Each row is a point on a landscape with many peaks, with its height.
A climber steps from a point to whichever of its 2 nearest points has the largest rise for the distance, and stops where none of them is higher. Distance is the straight distance between rows; heights are no part of it.
Kana: [-21  -4   8  -8   9 -21 -15  -8 -16  -2 -22  -7  -9  17  -3 -10 -27   8
  11  12 -24 -12 -22 -11  -4   9  -4 -12 -12   5 -10   6 -24  -9  12  -3
  11 -11  -5   3 -19  15  -6  -3  13  19  14  25  16  -3  17  11  -9   1
  -7 -13 -10 -12]  (h 600)
mok: [  1  -9  -1  -4 -21  13  -3  -5  -9  10   3 -21   3 -22   4   5  -8   9
   1  18  14  -3  -2  -1   3 -12  10  13   7 -11   5  -1  19   8  -5  -4
 -13  25  14  -1   4  -1  -6  -4  11  -3 -16 -26 -15  -4  -9   6  12  -4
   6   5 -13  11]  (h 362)
Dup: [  8   9  -2 -23   2  -2 -21   3 -22  -2  -4   1 -15   4   3  -3  -3  22
  12  20 -11   0 -13  10 -10  -1   2 -26  -6 -17  -8  15 -31  -4  15  -1
 -11  -4  13   5 -17  17  15   1   6  11  20  -4  -4   6   2   7   8  10
  -9  20   2   2]  (h 303)
dola: [ -8   2  21  19 -28   3   0  -8  22  -6  -6  11  -8  15 -10  -4   1   9
  -3  -4 -18   4   8  -4  16 -11  23 -11 -27  -5  -6  -1 -14  -6 -20 -33
   5 -28  -8   0 -17  19 -16  10   1  26  -9  11   1   1  -4 -11   3  11
  25 -14  18  -3]  (h 365)
Rebe: [  5 -12   9  25  -1   8  16  -8  25   0  -5 -18  -1   4 -18   8  -9 -16
   1   5  14 -12  16 -17  22  -4   1  32 -13   6  -6  -5  14  13  -9 -13
  17   0  -8 -13  -3  -5 -14  10 -10  12 -15   9   1  -6  -1  -2   4  -8
  21  -7  -3  11]  (h 241)
Pulo: [ 10  -5  -6 -23  -6  -1 -10  -8 -11   7  10  -7  -9  -7  17   4   1  12
  -6  14  -7   3 -11  18   6 -10  -2  -8 -11 -12   0  13   1  17 -12  10
  -4   4   7  -8  -3   1  -3  -2   6 -13   2 -12 -19  -4  -3   7  19  -6
  -2  16  10   3]  (h 320)
semov: [  8 -12  -3   1   3  -4   4  -5  -4   4   2  -7   1  -6   7  -6   2  -2
 -12   1   4  -9  -2   2   4  -2  -2   9   1   7  -4  -1   8  11  -1  10
   6   2   2 -14   1  -7  -1   0   0  -2  -6  -7   2  -4  -2   3   5  -9
  -4  -2   0  -2]  (h 329)
bitok: [  7   7   3 -21 -11  13 -10  -4   2  13  10  -3 -12 -13  20   9  13  25
   6   2  -6   6  -8  29   8  -8   2  -8 -11 -14   7  17  12  24 -22   3
 -20   2   6  -2  10   6  -6   0   5 -21   1 -15 -35  -5  -9  -1  22  -1
   7  14  24  10]  (h 269)
Sateb: [ 28   0 -22  -8  10  -1  -7  17 -10  16  -1   8  -5  -7  -2  -8  14   8
  -4   7  16  -4  15  -6  -1   4 -14  -6  35  -1   1 -20  -3  -1  29   9
  -4  -2   7   1 -10  -8   5   3  -7  -5   9 -17   9 -11  -4  -1   5  12
 -11  24   6  12]  (h 514)
vipe: [  7  11  -5  31  12   8  18  20   5   2   4  16  18 -14  -8  13  20 -17
  13  -5  17  -6   1   4  -4   1  -2  29  18  13   7  -9  21 -23  14   2
   5  17  13   5  11 -21  14   9 -15 -13  -4 -10   2   0  -2   0  -6   0
  -5  -9 -17  -7]  (h 152)
sos: [  4  -7 -18  -4   3  22  11 -10  18  -7 -10   7  -2   8   8  -2   7 -21
  -5 -14   9  27   0   0  12  13   1  11  -8  16  19  -2  30  13 -13  20
  -2  -4 -22 -16  16  -9   9  15 -26  -8   3  12   0  11 -17 -18  14 -11
  -4 -10  10   4]  (h 189)
Tapel: [  8  -5 -23   3  27  -5   1   7 -11   7 -12   6   4  -9  13  -6   3  -8
  -4   5   7   2  -7   4   1   7 -18   8  20   9   1  -9  29  -4   9  21
  10   9   6 -13  12 -23   7   9  -8 -12  12  -1  -2 -14  -1   0  12  -4
 -11  -6  -7  11]  (h 63)
dolab: [ -7   0   0  18  -3  33   2  -6   4   3  -1  -1  11 -12   3  13   5 -11
   2   1  20   8  -4  -2   4  -5  -3  21   8  -5  18  -5  49   9 -11   7
   2  11  10 -16  25 -18  12  11 -22  -6  -5 -14   0   3 -21  13  14  -5
  10  -9 -11   4]  (h 176)
Gima: [  3  11   1  -7  -8  10   2  15  -1   7  13   3   2 -19   1  14   8  13
  15   5   5 -13   2  16  -9 -10   8  -2   4  -8   1   7  -6   3  -3  -7
 -14  15  21  13   7   5   5  -9  12 -17  -6 -24 -17   1   0   8  -1  -3
  -4  22   1  -4]  (h 336)
pev: [ -1  -3   5  -8  -9  -6 -15  -2 -18   2  -5  -1 -13   8   4  -7 -14  20
   8  18 -18  -5 -22   4  -7  -6   5 -20 -16 -12 -11   8 -29  -5   7  -5
  -1  -5  13   2 -22  21  -1  -5  10  13  14  -2   0   2   3  11   2  13
 -11   0   2  -6]  (h 340)
zove: [ -4  23  19  24  -8 -10  11   9   3   4  13   0  18  -7 -17  15   8  -9
   9 -11   4  -6  21  -2 -20  -7   7  -2   7  -6  -7  -5 -13 -26   6 -22
   1   6   8  26   3  -3  11 -18  -1  -3  -8 -10   6   0   8   1 -32   3
   7   0 -20 -28]  (h 599)
repab: [-11  11  11   8 -26  -7   4 -18  20 -19   7  17  -1  13  -5  -6  -3  -4
  -4  -7 -18  24   6  -4  14  -8  16 -26 -33  -4  -8   1  -7   0 -17 -19
  -1 -16 -12   7 -11  18  -8   4  -1  16  -9  11  -2   8   3 -11  -4   8
  23 -23  15  -8]  (h 419)
nup: [ -6   0  17   6 -18  -2  -2  -3  -1   0   6   5   0  -1  -1   0  -5   4
   7   8 -10 -15 -13   2 -12  -9   8  -6 -12 -11 -11   4 -17 -10   3 -16
   1   3  19  11 -13  13   3 -10  11   4  -8 -12  -1   4   5  10 -10   4
  -3  -2  -8 -21]  (h 443)
feg: [ 18   6 -11 -22  18  -1 -33  12 -25  25  -9  -9  -8   9 -15  -6  -4  25
   0  26   8   2   6 -19 -12   5 -15  -9  16  -2   8 -11 -10  -2  24  19
 -18 -14   8 -12  -8  -4   0  10   0  16  16  -1   7 -10  14  -1  -4  15
 -12  22  -1   9]  (h 703)
Roduk: [ -2 -11 -10  -6   1  21   8 -18   8  -2  -6  -4   0   4  22   4   6 -16
 -16   0   8  27  -4   3  13  12  -4   1  -9   7  18   8  31  23 -26  34
   4  -3 -16 -23  16 -15   4  19 -23  -8   4   8  -7   4 -21  -7  17 -11
  -4  -4   6   0]  (h 158)
gipu: [-12  12   9   1  -3 -15  -2 -14  21 -36  12  22  -2  30   2   9  -7 -19
  -1  -7  -1  24  13  -2   0  11 -10 -16 -18   6 -16  -1 -24 -14  -5  -1
  10 -17 -23  19  -8  16  -1  -4   4  19 -15  20  19   0  25 -23 -23   2
  16 -21   3 -10]  (h 523)
kode: [-14  18   6   0 -16 -15   3 -20  20 -32  12  24   2  21   4   3 -14 -11
   0  -3 -13  30   3  -2   6   0   5 -28 -31   1 -13   3 -14 -10 -15  -8
   4 -16 -14  16  -9  19  -2   0   2  17 -13  13   3   8  17 -15 -17   2
  16 -26   8 -12]  (h 469)
Zuva: [  5   3  -5 -20   0  -3  -6   1   1  -5   6  11 -11   5  21 -13  25  12
 -19 -25 -16  16  -1  17  -2   1   3 -17   8  -8   8   7 -10  10  -5  -3
 -17 -11  -8   7   1   6   4  -7   2 -13   8   7  -2   1  -5  -7  20  -4
  -6  16  24   5]  (h 258)
mabi: [  6 -14 -20   1  16 -10   3   2 -13   9 -12 -11   6  -5   1  -8  -9  -2
  -5  10   7  -7  -2  -9   2   1 -19   5  11   8   1 -13  24   4   7  14
  14  10   8 -18   3 -13  -5   2   1  -5  11  -6   3 -18   4   3   4  -3
  -9  -2  -9  11]  (h 40)
vobig: [-18   8  -8   3  34  -2  16  -6   4 -11  -4   6   6   1 -11  -7 -20 -33
   3   1  -1  -3  -3 -10   4  -5 -19  22  -8  28  -7   8  16  -7   6  12
  27   0   0   7   8 -12  11  13 -13   3   4  17  11   8   9   1 -19  -6
  -3 -22 -28 -13]  (h 669)
nako: [  7   3  -5  20   4   4  13  22  -5   9   5   1  16 -16  -6   8   2 -13
  10   9  17 -14   2  -2  -3  -3  -4  20  17   7   1 -12  19  -9  14  -4
   0  21  20  -3   4 -14   7  -1  -2 -10  -6 -16   1  -7   4   4  -7   1
  -6  -7 -21  -3]  (h 123)
bav: [ -4  -3   5  -3 -17  17   2 -19   6   5  11 -10   2 -11  15  11  -3   4
  -2  11  -6   8 -18   4  13  -4  15   6 -25  -8   8  15  14  25 -30   9
   1   7  -2 -17   4   0 -13  10  -6   7 -12  -6 -22  10 -19   2   6  -2
  10  -5  10  -6]  (h 153)
Vig: [  1   3  20  23 -24   8   3  -5  25   4  13   1   2   5 -19   6  -5   5
   2   0   3 -16   5  -6   3  -9  18  10 -17 -13 -14   5  -5  -9  -9 -32
  -7   1   7  13  -3   9 -12  -3   3   8 -29 -12 -13  -1 -14   4 -11   9
  20  -6   8 -10]  (h 542)
geluf: [  2   4 -10 -14  19  -8  -1  14 -12   1   1   4   1 -13   4  -3  -2   0
  -7   5  -1  -8  -4   2  -8   4  -4  -5  13   5  -5   4  -9  -8  11   7
  -2   1  14  -6  -2  -5  16  -5  -1  -8  14  -4   2   5   6  13  -1   0
 -14   8 -11  -4]  (h 427)
Natak: [ -7  10 -12   1  26  -6  14 -15  16 -27  -5  11  -1  16  -9  -6 -20 -49
  -2  -2  -1   7  13  -8  10   0 -18  13  -8  21   1   0  13  -7   3   5
  29   0 -13  21   6   0  11   7 -12   5   7  25  15  11   9 -10 -12 -14
   7 -19 -26  -3]  (h 569)
fevob: [  0  16  -1   0   8  22  11  16   3   9   9   0  -3 -21   9  20  22   9
   6  -4  14   4   5  22  -3  -1   0  12   9   1  15   4  23   4  -7   6
 -12  12  14   3  21  -8  10  -3  -3 -20   0 -20 -17   1  -8   6   5  -7
  -3  11   3   0]  (h 252)
vulod: [  4 -32  -7  -1   3  -9   5 -14   0   5 -11 -19  -2   5   5 -10  -8  -3
 -14   0 -12  -6   8  -1  14  -6 -10   1  -7  13   2   0   4  19 -15  17
  25 -10 -16 -25  -7 -11 -20  14  -7   4  -4  21   7  -6   7  -7   5  -8
  -8   3   2  16]  (h 96)
kevi: [ 23   1  -4 -13   0   1  -8  15 -14  12   5   2  -3 -10  -6   2   6  12
   8  10   9 -12  10  -3  -7   5   1  -9  21  -9  -2 -12 -20  -5  24   0
  -9  -1  14   4 -12   6   6  -5   5  -3   5 -17   6   0   2   2  -3   9
 -14  25  -1   3]  (h 598)
fop: [ 12  -8 -15 -17  21 -10 -18  12 -18  19 -19  -9  -5  11 -10 -11 -10  17
   3  16   9  -4   2 -24  -2   7 -15 -10  18   8   4 -19  -6  -2  28  17
  -2 -16  -4 -14 -11  -1  -6   2  -2  12  15   3  14 -10  11  -3  -1  16
 -13  11   1  13]  (h 816)
pom: [-15   8 -20 -13  28  -3   9 -18  15 -34  -4  15   3  21   0  -5 -30 -56
  -1  -7   1  19   1   3   9   8 -22   6 -11  22   8   1  12   0 -13   9
  34   8 -15  15   9  -1  15   7  -6   3  10  29  14  17   8 -11 -20 -11
   1 -21 -20   2]  (h 510)
Gizi: [  6 -24  -9 -11  -5  -7  -9  -4  -6  -7  -8   5  -9  13  17 -23   9   2
 -18 -17  -9   1  -2   8   1   3  -3  -4  11   7   0  -1 -18   5   2   8
   4 -20 -16 -10  -7  -2  -7  -1   1  -3   7  11  14  -2   2 -12  13  -2
 -11   3  15  10]  (h 343)
tere: [  6 -14   2   2 -17  -2  -1 -12  17  -1  -5   2  -1   2   4 -12   9  -1
 -11 -13 -10   2   4   0  15  -7  19   7 -15   6  -2   2   0  15 -21  -4
  -3 -17 -18 -16  -5  -3 -10  11  -6   2 -10  12  -1   8 -12 -17  10  -4
   4   0  21   3]  (h 273)
Vip: [  1 -10   7  25  -7  31   6 -11  11   1  -9 -13   4  -4  -4   9  -6 -10
   4  -2  28   2   1 -14  15  -3   5  34   6  -6  14  -5  44   8 -11  -4
   7  13   0 -20  16 -11  -2  11 -21   2 -10  -9   0  -3 -23   3  11  -3
  21 -10  -7  17]  (h 173)
derov: [-15  -8   5  14  22   2  13  -3  -1  14  -6 -20  10  -3 -14   4 -27 -21
  12  19   1 -14  -4 -18   6  -9 -18  19  -9  11   3  -5  33   3   6   4
  27  12  13 -13   5 -10  -8   9  -1   9 -10   7   4 -10  14   8 -14 -11
   1 -15 -36  -2]  (h 661)
zel: [ -2  -4  16  21 -24  13   3 -10  24   5   8  -6   6  -9  -9  10 -14   4
   6  10  13 -14  -1 -12   9  -7  18  27 -17  -7  -9   7   8   1  -8 -20
  -7  12   6  -2  -1   6 -13   2   2   9 -35 -12 -18   0 -12   4  -8   0
  25  -9   0   1]  (h 466)
Ligez: [-10   6  16   6  -8 -27  -7  11   0 -35   4  20  -5  35   3   1   0  -4
  -6 -11  -3  14  -1   8  -9  24 -17  -6  -3   3 -10   4 -40 -17  13   8
   1 -11 -28  13 -18  12  -5  -2  19  24  -3  29  22  -7  24 -25 -26   2
   4 -15  11  -4]  (h 681)
giteb: [ -8   7   4  -2 -17  26   2   7  -4   8  10 -10   4 -28   5  23  -2   9
  15  16  12  -5  -3  10  -2 -13   9  11   0 -11   8   7  11   5 -12  -2
 -19  24  20   4  18   0  -1  -7  16 -10 -17 -28 -25   1  -6   9   9  -5
   5  13 -15   3]  (h 310)
sines: [ 13  13   3  -2  -9  12   5  14   2  10   8   4   0 -14  -7  14  18  24
  15 -15   4 -12  18  14 -14  -2  15  -8  22 -19   2  -7 -15   0   8 -21
 -14   6  12  24   6  15  -1  -8   8 -20  -2 -25 -17  -1  -4   0  -1   4
  -2  34  18   1]  (h 393)
zoz: [  3 -21  -6  -1  -3   1   6 -18  -3   5  -5 -19   1   1  15  -7   2  -7
 -15   4  -2  11  -1   4  16   0  -3   4  -7   7   9   5  19  24 -25  23
  14  -4 -12 -25   4 -19  -9  16 -11  -4  -1   8  -5  -2 -10  -9  12 -11
  -4  -3   6  13]  (h 124)
Bilu: [  0  16   8   4   3  13  11  14   9   4  16   1   3 -17  -1  20  18  11
  11 -13   4  -4   4  18  -9   0  12  10   4  -2   8  11  11   2  -8  -6
 -17  12  17  16  20   4   4  -7   6 -20  -5 -19 -20  11  -9   6  -2  -2
  -1  14  10  -8]  (h 291)
pira: [ 26 -16 -25  -6   6  -8  -8  13  -8   8  -7   7 -10   4   9 -17  12   7
 -14  -2  13  -1  12  -2   3   6 -12  -8  28   8  -1 -17  -5   1  27  14
   4 -13 -10  -8  -8 -13  -6   0  -7  -8  15  -6  11 -13  -3  -8  16   9
  -8  12  17  23]  (h 444)
kesi: [  3 -28 -11 -10 -25   7  -8 -14  -9  21  -7 -32   2  -9  -2  -4 -10   5
  -6  22   8  -5   2  -8   6 -11  13  13   3 -11   4 -12  16  12  -6  -5
  -1  18   8  -5  -6  -7 -17  -3   6   0 -10 -17 -10 -10  -4   3  16  -1
   9   1  -7  25]  (h 423)
favib: [  1 -17   7   0 -21  -2 -10 -10  -7   9   1   0  -7   5   4  -1  -7  14
   8  12  -9 -16 -15   3  -2  -8   7  -6 -14  -9  -9   1 -21  -3   3  -7
   4   1  12  -1 -20  14 -11  -3   8  10  -6 -12   1   0   3   8   2   7
  -4   0   2  -7]  (h 387)
ziz: [-13   6  13  -1  -6 -25 -11   0 -20 -19 -16  -1  -9  16   1 -10 -18  14
   9  12 -21  -3 -22  -2  -8  12  -1 -21  -9  -3 -15   6 -30 -16  15  -5
  -1  -6  -5   9 -27  16  -1  -7  23  22  20  24  13  -6  16   2  -8   5
  -3 -14  -3  -6]  (h 682)
ter: [  9   4   4 -10 -10  -4  -6   1  -1  -3   7  10 -16  -1  11  -4  25  21
  -1 -18 -14   5   1  14  -4  -7  11 -19   3 -15   0   3 -18   3   0 -15
 -16  -9  -2  19   1  16  -1 -10   7 -13   5  -7  -7  -3  -7   1  14   6
  -4  17  27   3]  (h 232)
ger: [ -1  15  17  17  -3 -11   9   4   5  -5  11  10   4  -3 -11   9  24  17
   1 -31  -7  12  18   6 -13   2  11 -23  11 -21  -3  -3  -6  -7   0 -20
 -22   0 -10  33  15  15   0 -10  10 -13  -3  -1  -9  10   0  -1  -3   6
   4  11  27  -4]  (h 495)
pabok: [-12  28 -23 -22  37  -9  -1  26  -8  -2  -2  10  14 -13  -6  -6  -7 -14
   3   5 -10  -7  -8  -3 -12  16 -13 -13  12  15   7  12 -20 -20   1  10
 -14  13  13  -5   1 -22  29  -6  -8 -10  27  10  -1  11  20  21   4   0
 -21  -5 -28  -5]  (h 540)
kol: [ -1  25  21  23 -15  -4   7  -6  17  -1  15   4   7   3 -24  11   6   3
   6 -10  -1  -3  15  -2  -9  -7  20  -6 -14 -17 -14   6   2 -17 -10 -29
  -7   3   3  33   7   9  -1 -10   3   5 -22 -11  -8  10  -8   1 -21  12
  21  -9   7 -16]  (h 644)
lepu: [ 14 -23 -19 -18  -1  -9 -12   2 -15   7 -10  -3 -17  12   9 -17   2  11
 -19  -5   0   4   6   4   5   3  -9 -11  16   7   1  -8 -14   6  13  20
   7 -25 -16 -13  -8  -8 -12   1  -4  -5  13   4  13 -10   0  -8  19   6
 -12  10  17  19]  (h 390)
Dus: [ 12  17   1  27  10  16  15  11  15   1   6  16  12  -5  -7  19  19  -9
   8 -17  26   0   3   2  -2   3   4  29  12   9  12  -9  33 -13   7   0
  -7  14   3   4  19 -13  16   9 -24 -16  -6 -11  -2  10 -15   1  -2  -1
   2  -8  -1  -1]  (h 184)
dosi: [-25   9 -21 -21  32 -13   0  13 -12  -9  -5   7  13  -3  -2 -10 -17 -15
 -11  -5 -16  -2 -14  -2 -16  10 -17  -3   6  22  -2  14  -9 -12  -6  15
  -3   8   4  -4   7 -16  28   4   0  -4  19  17   5   6  12  17   0  -8
 -17 -14 -22 -11]  (h 621)
dil: [-14   2  12  -2  -5 -26  -6   7 -16 -30  -7   8  -8  22   7 -14  -9   5
  -4  -3 -12   6 -13   7  -4  19  -9 -15   1   2  -9   5 -38 -16  16   9
  -5  -8 -23   6 -21  14  -3  -5  27  23  14  33  21 -10  19  -9 -11   3
   0 -13   6   3]  (h 817)
bis: [ -9   4   6  -5 -10  25  -2 -13   7   4  13  -6  -5 -10  15  19   9   9
   1   5  -6  18 -12   7  14   2  10   2 -19 -16  13  18  25  27 -30   9
 -16   4  -5 -15  21   0 -11   8  -9  -8  -5  -7 -26  12 -27   1  15   0
   9   3  17   0]  (h 183)
Gofut: [ -2  18  26  21 -12  -9   5  -3   6  -6  13  10   7   3 -12   9  14  15
   5 -16  -6   4  11   5 -10  -5  11 -17  -6 -21  -9  -1  -9 -15  -6 -25
 -11  -4  -7  31   5  14  -2 -12   7   2 -11  -3  -2   5  -4   0 -14   8
  12   0  14 -17]  (h 564)
Gonor: [  3  16  10   9   0   2   8  13   6   7   7   9   7 -13 -10  17  27  19
   7 -34  -1   2  23  10 -19   6  13 -15  22 -21   2  -2  -3  -2   3 -27
 -22   2   1  34  18  11   1 -10   7 -24   3 -11 -15   5  -1  -4  -2   4
   0  22  28   1]  (h 445)
tivup: [-12 -12   9  14  -1   8  10  -9   5  14  -1 -24   9  -9  -7   5 -24 -17
   6  20   8 -17  -2 -12   5  -7  -6  21  -7   5  -5  -4  23  11   0  -4
  17  14  12 -12  -1  -5 -10   6   6  11 -17   1  -4  -4   8   8 -10 -11
   9 -14 -24   1]  (h 563)
Fav: [  0  12  16  12 -10 -18  -2   9  15 -27  10  21  -2  35  -4  11  11  -6
  -2 -19   6  21  17   0  -7  19 -10 -14  -7   5 -11  -4 -36 -22   5  -2
   1 -20 -32  20  -9  15  -6  -4   9  23 -15  22  15  -4  17 -35 -23   1
  13 -16   9  -6]  (h 592)
neb: [  6  -7  12  30  -9  29  10  -6  27  -6  -6 -12   3   2 -14  17 -12 -19
   7   4  32   0   7 -23  25  -5  12  35 -12  -1   4  -2  30  11  -7 -13
  11   5  -3 -16  14  -4  -6   5 -20   6 -13   3  -1  -3 -16  -1   6  -2
  30  -6  -3  15]  (h 204)
vobe: [ -1   1  13   4  -4 -13  -2   4  -6 -16   3  12  -1  10  10 -14  18   3
  -9 -20   1   6   4   2 -10   8   0 -11  19  -2  -1  -5 -21 -10  12  -2
  -3  -8 -14  11  -8   7   5 -11  12   5  10   8  18  -4   4  -3  -2  -1
  -2   1   8  -2]  (h 296)
lagi: [  6  -6  -7 -24 -11  -5 -17   2 -12 -13   0  12 -17  15  27 -18  15  11
 -20 -18 -17  19  -9  18  -3   7   0 -20   7  -8   6   3 -30   4  -1   0
 -10 -15 -20   0  -6   9   0  -2   9   0  15  14  12  -6   0 -11  20   1
  -8  13  17  14]  (h 295)
togub: [  8  -6  -8 -16   7  -8  -3  -3 -12   2   2  -3  -2  -3  13  -8   2   2
 -13   0  -5  -7  -9   8  -2  -1  -5  -3   2   2  -6   9  -8   7   1  11
   1   0   8  -9  -2  -1   7  -4   4  -9   5  -7  -2  -1   0   8   9  -4
 -10  10   2  -5]  (h 376)
Fopep: [ -2   5   9   2  -1  -9   3 -11   7 -16   8  13   0   9   7 -13  15  -4
 -12 -23  -8  11   3   3  -5   0   5  -7   3  -2  -3   0  -9  -2  -4  -4
  -8  -7 -11  13   1   5   5  -8   6   2  -5   8  10   7   2  -4  -5  -4
  -1  -1  11  -8]  (h 262)
pebed: [  6  -2  10   6   0 -12   1  15  -8  -1  -5   6   1   2  -3 -10  10   2
   5  -7   7 -12   7  -7 -11   8   2  -7  23   0  -6 -16 -23 -16  24  -5
   3  -4  -2  14 -13   7   3 -14   6   2  13  -3  16  -4   4  -1 -15   6
  -7   4  -8  -8]  (h 339)
kenub: [  2 -29 -25 -12   5  -4  -9 -11 -11  27 -19 -30   1  13 -19 -11 -12   7
  -3  18   1  -4   9 -20   5 -13  -9  -6   6  -1  13 -25  16   8   9   6
  15   1   0 -17  -5 -10 -24  -5  -2   1   8   2  11 -23   7  -1  10   6
   1   8  -5  29]  (h 585)
Dob: [ 24  10  -8 -25  15   2 -24  18 -23  16  -2   1 -10  -8  -9  -5   4  18
   4  17   8  -3   6  -6  -9  10 -11 -17  21  -5   6  -4 -25  -6  25   9
 -14 -12  12  -1 -10   0  12   3   0   7  19  -9   3   3   7   1  -4  13
 -14  26  -5   5]  (h 688)
namup: [ -6   4   5   1  -7   8   2  -7  -2   3  15  -8   5 -16  12  11   1   0
   2  11  -3   0 -17  10   2  -8   7  11 -17  -4   1  14   9  11 -15   9
  -3  14  11  -6   8  -2  -1   3   4   0 -13 -16 -17  10 -10  10   0  -8
   4  -2   0 -11]  (h 185)
Pege: [  8   8 -18   5  16   6   5  20 -13   9  -1   4  11 -20   6   9   9  -7
   3  17  11   3  -6   9  -2   3 -11   8  19   6   6  -5  27  -6   6  10
   2  17  21 -14  12 -20  12   3  -5 -14   9 -13  -4  -6   1   5   9  -1
 -12   0 -19   2]  (h 91)
zum: [  5   5   0 -11  -3   9   2  -6  10   5   9  -2 -11  -7  12   4  21  10
  -8 -11  -7  13  -5  17   8   6   8   4  -8  -5  10  15  16  21 -19   5
 -19  -7  -5  -7  13  -4  -3   3  -4 -19  -2  -1 -20   6 -21  -9  16  -8
  -2  10  26   1]  (h 222)
Tesid: [ 11   7   8 -12 -11  -1  -9   4 -12  -7   0   9 -15   3  11  -6  16  25
   8  -3 -15   3  -9  17 -10  -7   8 -26  -3 -15  -2   6 -30  -3  12  -9
  -8  -5   2  19 -11  19   0  -9  12   1  15  -6  -1  -5  -3   1   9   9
  -4  19  16   3]  (h 263)
tid: [ -4  10   7   2  -1   1   8 -10  10  -5  13   5   5  -3   3  -1   9  -1
  -4 -10  -5   1  -5   6  -2  -6  15   5 -12   1  -3   9   3   3 -11  -2
  -5   3   4   9   6   2   3  -4   3  -2  -8  -5  -5  14 -11   3  -6  -3
   2  -3   7 -19]  (h 223)
zolid: [  4  -6  -2  -1 -10  13   7 -10  22  -8  -7  -1  -3   2  -2   0   1 -15
  -4 -14   4  19   3  -3  23  10  23  10 -20  14   5   5  19  16 -22   3
  -3  -7 -21 -18   7  -6   1   9 -17  -7  -5  11  -7  15 -21 -20   9  -3
   9  -4  16  -1]  (h 228)
baz: [  2  14   3  17   7  26  11   9   8   4  10   7   5 -14   2  21  14  -1
   4 -10  19   8   2   8   1   1   0  21   5   3  15  -2  36  -1  -2   7
  -8  11  11  -4  26 -10  13   6 -16 -13  -6 -13  -4  13 -18   6   6  -4
  -1  -1   1  -4]  (h 214)
Buze: [ -5 -41 -16 -10 -11  -2  -5 -18  -4  26 -13 -40   0   2 -13  -8 -13   5
  -7  18   1  -9   9 -13   5 -15   3   7   0  -4   8 -13  23  14  -7  -3
  15  11   6 -14  -5  -8 -26  -1  -5   0  -3   1  -2 -17   0  -2  10   2
   7   0 -12  32]  (h 496)
seko: [-24   0 -19 -27  32 -18  -9   4 -16  -8 -17  -1   6   8   0 -14 -30  -2
  -8  -4 -18 -10 -11 -10  -7  11 -21 -13   3  19  -2   5 -18  -3  -2  17
   4  -1  -8 -13   1  -4  16   5   5  -4  17  19   8  -1  10  19   0  -6
 -18 -10 -13  -6]  (h 711)
gud: [  2 -11  13   7 -25  -1  -5 -10  11  -1  -8   8  -6  11   2 -13   7  11
  -3 -13 -16  -1   0   2  12 -10  18   0 -16  -4  -4  -3 -15   3 -14 -21
   0 -23 -14  -4 -10   7 -13   2   0  11  -9   9   2   4  -7  -8   5   3
   7  -6  18  -2]  (h 317)
radu: [-28   1  -3 -21  21 -17 -14  -3 -22  -7 -20  -4   1  12  -3 -11 -31  -1
   3   4 -23 -10 -15 -14 -10  10 -10 -14  -2  12  -7   4 -27  -9   5   9
   4  -7 -11   0 -10   8  10  -3   9   9  14  26  14   2  18  17 -10  -4
 -12 -15 -17 -11]  (h 633)
fak: [  0 -15  10  14   0   0   9 -12  13   5   0  -8   0   4  -7  -6  -1 -11
  -2   1   4 -20  10  -6  11  -4  -1  20 -10   4 -11  -4   1  11  -1  -7
  15  -5  -3  -9  -9  -5 -11   2  -4   9 -15   3   4  -3   0   0  -2  -5
   6  -7   1  -2]  (h 278)
Vud: [-11 -10  14  12 -19  14   4 -13   4   9   5 -23   8 -17  -3   9 -16 -12
   9  18  11 -11  -8 -10   3  -8  11  23 -11  -5  -4   1  18  11  -8  -6
   1  19  10  -8   0  -2 -10   5   5  13 -26  -9 -14   1  -6  10  -8 -11
  18 -13 -19   2]  (h 485)
viti: [ -7  12  16  13 -13  -2   4  16  -5   4   8   7   9  -9 -11  12   4  -5
  17   4  -4 -14   3  -1 -20  -7  12 -10   1 -12  -8  -3 -25 -24   4 -22
   0  12  18  20  -2   7   8 -18  10  -3  -3 -15   1   4   9   8 -24   4
  -7  10 -20 -26]  (h 520)
panop: [  0  -5  -2  -3  17 -14   0  12 -12  -1  -7   8  -1   0   1 -14  -3  -2
  -2  -6   1 -12  -1 -11  -9   7  -9  -5  21   8  -6  -6 -13 -11  23   5
   6  -7   2  -1  -7   2  10  -8   2  -2  16   1  16  -1   8   4  -6   3
 -15  -1  -8  -4]  (h 379)
lam: [-10   3  -1  13  27  -6  15   2   0   3  -3  -4   9  -2 -16   2 -22 -25
   9  11   1 -14  -4 -15   6  -5 -19  23  -9  22  -8   2  20  -3  11   7
  24   3   7  -7   8 -12   2   6  -8   4  -3  11   5  -3  13   6 -17  -6
  -4 -19 -28 -13]  (h 793)
mepo: [ -4  18  -9 -12  21  -8   3  22  -5  -6   4  10   9 -17  -3  -3   2  -7
  -3  -3  -7  -3  -4   2 -15   5  -8 -13  19   5   4  12 -21 -16   8   1
  -5   7  16   3  -2 -10  24 -11  -1 -11  25   1   6  12  14  15  -5   3
 -14  15 -21  -7]  (h 477)
mit: [  9 -25 -15  -5  12 -11  -7   2 -10  18 -18 -17  -8  12  -7  -8 -13  12
   4  13   6 -12   6 -18   2  -2 -17  -6   9   8   3 -20   3   4  26   9
  12 -11  -9 -18 -13  -1 -22  -8  -1   5   8   5  19 -16  11   1   5   8
  -8   7  -2  17]  (h 693)

Where does a climber stop that starts at each point below?
giteb: fop
lagi: fop
geluf: seko
bav: seko
Vip: seko
tid: seko
Dup: kol
sines: kol

Call two points neighbours if one is among the 2 nearest of the other. Go from one point of each pair to the other, from neighbour to neighbour, staying as high as possible. Name the lowest point that can't be avoided.
seko / kol: Vip
Gima / fop: giteb
kol / lam: zel
dil / seko: Kana

For each start below, name every point that the climber comes to, in order.
namup: tid Fopep vobe pebed panop geluf mepo pabok dosi seko
zoz: Roduk sos zolid tere gud dola repab kode gipu Fav Ligez dil
Zuva: lagi Gizi lepu pira Sateb kevi Dob feg fop
Tesid: Dup pev favib nup viti zove kol
vulod: semov togub geluf mepo pabok dosi seko
